Points on a hilly landscape, in no order, each with its height.
A ball rolls from a point to the lowest of its 2 nearest points, and stops where none of them is lower. Distance is the straight distance between rows; heights are no part of it.
Z_391 (h 413): [110 121 140 135  96 141 164 141 103 164 149 145 110 127 134 145 145 117
 143 128 146  91  74 105 109]
Z_238 (h 493): [137  87 193 127 161 104 123 129 111 169 130 111  72 139 155 167 171 127
 123 128 144 136 127 147  94]
Z_670 (h 614): [127 133  98 123 108 124 129  68 142 147 139 120 155 124  86 117 144 136
 147 127 165 136 133 136 140]
Z_98 (h 664): [161 158  85 120  73 128 133 105 142  82 133 130 170 104 124 106 108 106
 109 157 117 181 202 102 162]
Z_158 (h 248): [154 155 117 134  77 151 161 172 112 108 144 171  92 170 152 132 134 128
 109 157 189 128 149 111 179]
Z_125 (h 775): [117 178  97 135 163  89 144 145 162 116 112  97 131 122 172 129 111 107
 164 109 107 118 162 162 141]
Z_386 (h 277): [181  84 151 146 154  88  97 139  62 146 149 142  58 127 167 102 155 136
 143 110 161 114 120 114 200]
Z_601 (h 262): [140 123 164 164 180 145 133 125 171  91 124 148 164 123  84  96  65 164
 129  90  78 123  92 166  93]
Z_392 (h 404): [ 97 147 176 117 143  94  68  94 155 131 101 103 125 129 152 151 109 130
 141 147  76 149 137 123  51]
Z_325 (h 754): [ 97 171 102 123 118 114 169 137 128 136 148 109 114  93 172 116 181  69
 134 119 151 124 184 127 160]
Z_963 (h 712): [189 150  91  99 124 123 141 170  91  95 147 159  73  82 120  95 153  90
 160 107 119  78 119 114 165]
Z_217 (h 474): [134  92 215 158 138 175 133 113 112 131 157 149 134 126 110 120 144 137
  85 133 130 130 114 151 109]
Z_259 (h 163): [147 117 128 147 116 105 104 107 119 145  95 152 120 137  68 129  84 142
 155  79  97 150  85 118 151]
Z_298 (h 551): [ 45 173  79  98  89 145 147 118 138 170 140  80 185 132 139 105 116 113
 142 166 106 137 138 150  66]
Z_887 (h 155): [118 147  77 134  82 158 177 120 132 142 124 133 110 157 143 134 155 115
 112 144 205 127 165  95 162]
Z_760 (h 177): [167  83 125 157 171  73 119 132  75 154 154 130  62 134 163 113 112 137
 163 116 156 126  53  81 153]
Z_765 (h 410): [134 117 150 175 102  74 147 115 122 179 136 158 101  96 144 146 121 132
 139  93 132 155  66  93 152]
Z_743 (h 236): [107 149 103 126 147 170 162 137 168  82 136 125 178 174 126 115  89 161
 107 147 147 103 143 140 108]
Z_757 (h 216): [140 199 126 119 116 153 112 151 126  53 107 160 106 116 114 101 127 136
 112 137 120  73 152 124 177]
Z_9 (h 571): [ 49 170 102 103 119 155 163 102 150 202 152  98 183 148 141 120 170 150
 129 156 123 151  99 149  47]
Z_798 (h 396): [147 117 196 118 131 145  48  90 130  67 157 138 135  87 113 109  96  93
 112 135  96 149 154 159 101]
Z_250 (h 433): [142 107 135 106 167 102 106 106 130 151 126 117 118 110 138 120 180 130
 130 118 158  80 161 153 166]
Z_975 (h 468): [101  69 163 146 186 110 162 175 127 144 168  97  98 105 199 137 189 134
  91  70 139 103 127 145 140]
Z_480 (h 447): [ 75 116 158 147 136 156 169 148 143 138 140 112 124 136 140 138 138 150
 104 124 158  63 111 125  93]
Z_51 (h 602): [ 99 133 130 114  98 158 157  74 129 176 145 118 159 127  99 130 159 152
 110 139 168 107 134 127 102]
Z_39 (h 443): [141  67 183 148 160 156 138 141 106 150 166 152 123  96 134 128 164 118
  99  77 113  92  78 148 117]
Z_423 (h 349): [150  94 133 176 120 122 179 144  96 140 128 164 104 126 120 119  97 149
 127 100 117 176  53  91 167]
Z_91 (h 303): [142  92 142 148 166 151 150 132 135 123 105 147 215 109  79 120  77 171
 113 111  85 165 100 165 100]
Z_357 (h 214): [175 175  70 150  90 126 128 160 130 117 103 159  94 180 150 151 115 114
 153 160 163 137 153 108 192]
Z_67 (h 302): [124 119 120 123  66 155  90 128 121  95 121 143 171 168 119 147  54 125
  96 162 115 184 139  98 115]
Z_135 (h 195): [196 113  84 125 117 106 114 108 114 131 121 136 140 153  80 133 113 119
 156 145 132 176 174 129 173]
Z_823 (h 462): [156 127 114 106 160  77 109  92 131 187 113 137 110 130 144 139 163 121
 171 125 153  98 129 128 131]
Z_810 (h 348): [121 127 124 156  94 116 122 122 144  91 105 125 168 187 132 155  52 136
 127 145 101 196 125 142 120]
Z_141 (h 630): [ 81 180 113  85 154 132  84 119 152 119 113  78 119 122 155 115 139 108
 149 159 124  83 167 128  63]
Z_436 (h 628): [102 150  52 115 100 101 117  68 141 186 149  86 197 126 114 116 131 120
 172 134 131 151 162 139 135]
Z_451 (h 199): [ 92 163 124 129 119 158 168 141 150 117  94  93  96  67 137 124 177 104
  89 143 125 142 147  91 134]
Z_428 (h 640): [ 90 136  50 122  82 133 134  73 129 153 125  81 210 122 127 114 120 105
 139 171 127 199 188 122 146]
Z_929 (h 615): [103 156 115  75 155 137 116  88 150 122 150 114 169  94 124 116 133 103
 134 165 108 112 162 145  58]
Z_290 (h 586): [104 127 106 100 135 151 189 102 142 202 166 114 189 138 130 145 152 138
 133 161 153 130 124 137  55]
Z_735 (h 499): [138  93 212 194 124 186 123 144 117 106 131 168 117 110 129 133 163 149
  54 110 112 156 125 136 154]
Z_581 (h 489): [ 96  99 138 109 116 127 100 150  74 139 169 106  90 130 146 168 210  98
  78 114 151  74 138 126 122]
Z_492 (h 515): [ 58 142  60  85 130 107 102 108 163 133 118  65 217 186 157 106 118 173
 190 152 103 150 136 141  89]
Z_309 (h 296): [168 145 129 119 100 135 121 162  99 124 120 157  91 163 114 165 117  85
 136 160 143 115 119 128 108]
Z_866 (h 432): [114 100 157 180 179  96 162 132 134 149 147 114 111 114 189 121 160 140
 105  97 172 137 136 146 157]
Z_456 (h 492): [ 92 125  76  83 135  91 152 130 158 177 120  77 195 173 127 120 137 182
 194 127  88 135 104 137  79]
Z_148 (h 107): [ 92 149 166 150 170 118 136 110 169 130  84 102 138  84 132 116 122 162
 125  99  89 117 128 124 115]
Z_118 (h 461): [ 65 153 115 121 126 122 153 123 172 146 108  96 192 153 130 137 119 169
 162 113  63 153  66 148  66]
Z_752 (h 275): [141 163 133 141  70 150 128 145 120  62 142 167 129 119 126  94 180 140
 107 126 139  82 165 158 191]
Z_278 (h 697): [196 149 139 110 125 132  81 136 100  89 147 170  86  98 104  81 157 112
 144 118 112 104 140 159 191]
Z_41 (h 412): [ 84 140 158 139 109 182 139 150 125  96 116 136 106 162 147 134 155 140
  65 151 166  58 137 124 122]
Z_855 (h 764): [122 190  93 121 150  97 131 138 147 124 118 103 100  95 146 105 159  82
 140 114 128  81 163 131 166]
Z_62 (h 448): [132 133 210 139 140 100  81 102 120 157  98 113  95 116 114 155 141 129
 150 122 119 153 113 142  75]
Z_684 (h 257): [169  87  99 104 134 102  78 102 114 158  76 111 156 148  90 151  88 147
 162 145 125 189 144 121 154]
Z_163 (h 674): [179 125  96  89 109 144 122  95 123  77 123 144 145  66  84 115 120 110
 112 149 110 170 179 119 136]
Z_725 (h 346): [165  96 146 166 168 112  78 145 104 130 126 156  65 186 152 113 155 135
 133 118 180  84 161 152 196]
Z_986 (h 399): [134 121 146 146 126 144 168 165 127 149 122 164 123 114 102 120  99 152
 115  93 109 133  28  83 124]
Z_556 (h 458): [125 109 186 178 126 100 132 113 127 147 125 147 104  77 128 104 154 142
 123  60 100 133  88 120 157]
Z_624 (h 336): [149  79 155 145 129 161  89  99 132 116 151 170 195 112  72 109  69 136
 111 138  72 162 109 155  84]
Z_307 (h 601): [119 118 126  83 161 143 177 126 155 157 158 113 188 100 113 145 129 122
 130 142 114 127 126 134  69]
Z_858 (h 282): [123 124 122 112 140 135 167 132 156 139  89 129 106  60 120 118 165 130
  95  99 128 118 119  84 155]
Z_355 (h 357): [120 128 179 130 110 138  65 113 114  83 121 133  79 130 141 136 156 124
  96 138 128 107 172 131 129]
Z_867 (h 532): [ 47 137  44  98 121 141 119 118 135 162 107  50 197 167 153 102 112 129
 149 165 111 161 156 135  92]
Z_344 (h 389): [ 93 152 132 152 121 124 142 130 169  98  82 101 137 146 142 143  87 143
 109 146 109 181 134 117 125]
Z_580 (h 58): [154 149  91 124 128 115 110 137 133  94  94 145 151 106  62 104  79 149
 138  98  93 137 109 110 168]
Z_970 (h 400): [147 134 164 114 128 126  91 120 119  95 140 126 110  89  87 110 133  98
 104 124 108  95 151 146 110]
Z_687 (h 403): [142  92 166 118 184 133 152 138 129 169 164 130 114  42 116 129 163 109
 124 102 111 109  89 124 104]
Z_664 (h 169): [126 140 100  92 115 173 156 162 140 103 117 115 131 164 115 149  94 142
 115 166 158 124 128 106 117]
Z_896 (h 529): [137 113 182 171  92 153 152 151 130 113 129 146 115  94 169 139 179 159
  74  92 133 167 158 127 184]
Z_215 (h 250): [134 157 106 143  97 102  50 117 106 136  83 130 137 167  86 154  84 132
 175 115  83 124 107 131 130]
Z_968 (h 652): [ 92 153  59 120  99 142 128  96 163 100  91 105 162 112 132 107 105 124
 103 151 115 198 196 108 150]
Z_987 (h 350): [135  96 122  99 189 105 146 132 131 158 119 131  93  64 147 101 138 131
 132 102 118  89  93  88 131]
Z_658 (h 326): [158 139 163 134  96 138 133 182  96  80 163 161 119 141 127 124 154 116
 109 105 127  65 144 166 170]
Z_296 (h 506): [104  80 147 126 148  92 134 189  96 117 167 114  72 136 168 164 193 133
  69  89 155  94 121 111 165]
Z_69 (h 35): [144 113  82 104 106 141 167 137 125 166 124 140 137 186 126 157 117 128
 118 159 200 155 144 102 137]
Z_53 (h 301): [135 140 110 121 141  94  43  95 137 117  95 120 146 176 125 141  63 150
 173 145 110 112 126 138 111]
Z_323 (h 376): [115 122 168 148 119 154 121 162 117  77 142 156  96 186 127 156 136 122
 105 124 150  50 127 163 126]
Z_705 (h 490): [193 112  98 114 166 118  85 124 102 167 132 150  88 155 124 150 138  90
 175 135 160  90 123 118 141]
Z_702 (h 206): [177  98 155 125 131 155 133 176  89 129 147 165  80 152 103 132 105 108
 147 138 147 150 101 119 135]
Z_207 (h 370): [174 107 154 125 122 180 112 145 126  60 150 175 151 138  77 108  56 133
 106 142 112 162 123 143 102]
Z_641 (h 364): [162  93 157 101 153 138  47  91 133  96 164 149 181 124 103 117  59 123
 141 142  89 168 124 160  78]
Z_608 (h 469): [ 85 147 118 143 146 110 202 117 159 174 123  96 114 154 188 151 142 153
 175 102 124 147  77 134 104]
Z_604 (h 103): [145 158  95 145 100 100 108 118 123 129 116 123 130 164 132 151 111  78
 146 159 143 161 176 114 162]
Z_824 (h 292): [109 148 169 132 101 136 129 138 129 121 101 107  77 126 141 158 177 108
  84 147 140 155 170 109 127]
Z_494 (h 431): [ 87 156 123 144 123 122 173 125 162 146 112  99 147 152 134 157 126 157
 145 137 108 137 101 141  87]
Z_408 (h 317): [141  76 134 131 167 106 103 128 145 145  86  93 138 172 116 156  97 157
 134 135 114 207 111 140 114]
Z_614 (h 145): [136 168  85 126 128 127 127 138 149  85 103 138 144 112 111  94  93 145
 130 123 111  96 149 131 161]
Z_685 (h 685): [193 136 128 103 118 156  93 104 119  63 123 163 110  93  83  81 134 149
 130 154 130 146 156 142 185]
Z_81 (h 726): [155 137  97 102 126 128 176 185 111 114 178 152  95  98 138 126 149  71
 128 138 129  85 116 112 134]
Z_274 (h 200): [137 138 163 181 175  95 134 118 144 110  97 120 116 136 119 113  84 153
 142  85 104 108 106 151 128]
Z_320 (h 367): [124 114 155 108 170  91  81 116 156 111  86  90 162 136 129 157  89 150
 164 139  60 171 115 133  79]
Z_166 (h 337): [133 120 109  97 137 134  70  83 145 103 106 127 160 144 122 129  72 143
 138 170 150 117 151 122  98]
Z_913 (h 475): [125  85 174 184 151 119 127 130  91 137 161 172 114  77 126  96 165 166
 100  73  89  90  60 117 167]
Z_514 (h 269): [180  89  76  92  88 112 138 120  99 171 152 149 149 118  77 141 111 111
 154 127 141 180 112 126 160]
Z_231 (h 249): [143 124 109 101  89 168 126 154 122  72  98 140 149 187 119 147  56 117
 103 205 152 167 148 104  90]
Z_364 (h 741): [100 160  97 131 119 153 203 175 126 120 166 139 124  66 166  97 160  74
 104  99 125  97 136 115 154]
Z_102 (h 467): [ 91 125 149 158 137 108 186 129 149 171 131 103 130 134 195 150 147 147
 128  85 175 141 101 107 139]
Z_129 (h 271): [177  85 139 147 153 118 146 164  80 130 139 157  73 161 139 124  83 138
 162 117 150 144  46 104 146]
Z_352 (h 457): [113  97 144 123  92 131 134 142 106 147 174 148  85 114 111 144 191 118
 104 116 143  61 117 128 117]
Z_33 (h 363): [114 160 112 127  91 131 141 142 106 156 144 130 103 142 101 155 127  86
 169 146 143  86  97 137  80]
Z_358 (h 646): [ 70 186 102  95 108 141 107 134 137 114 107  94  97 101 152 142 141  63
 125 165 136  97 176 107  88]
Z_156 (h 395): [126 103 175 156 163  90 115 120 122 132 131 106  85 155 177 127 166 147
 120  86 188  96 158 156 167]

Where does a ball stop that starts at each point below?
Z_51 => Z_494
Z_325 => Z_494
Z_141 => Z_494

Call two points neighbours if one is among the 2 nearest of the other. Go from one point of each pair to the other, from neighbour to neighbour, staying as low as possible. Name the highest point that can't be avoided.
Z_760 / Z_580 => Z_480
Z_148 / Z_451 => Z_970
Z_604 / Z_580 => Z_158
Z_580 / Z_664 => Z_743
Z_702 / Z_760 => Z_129
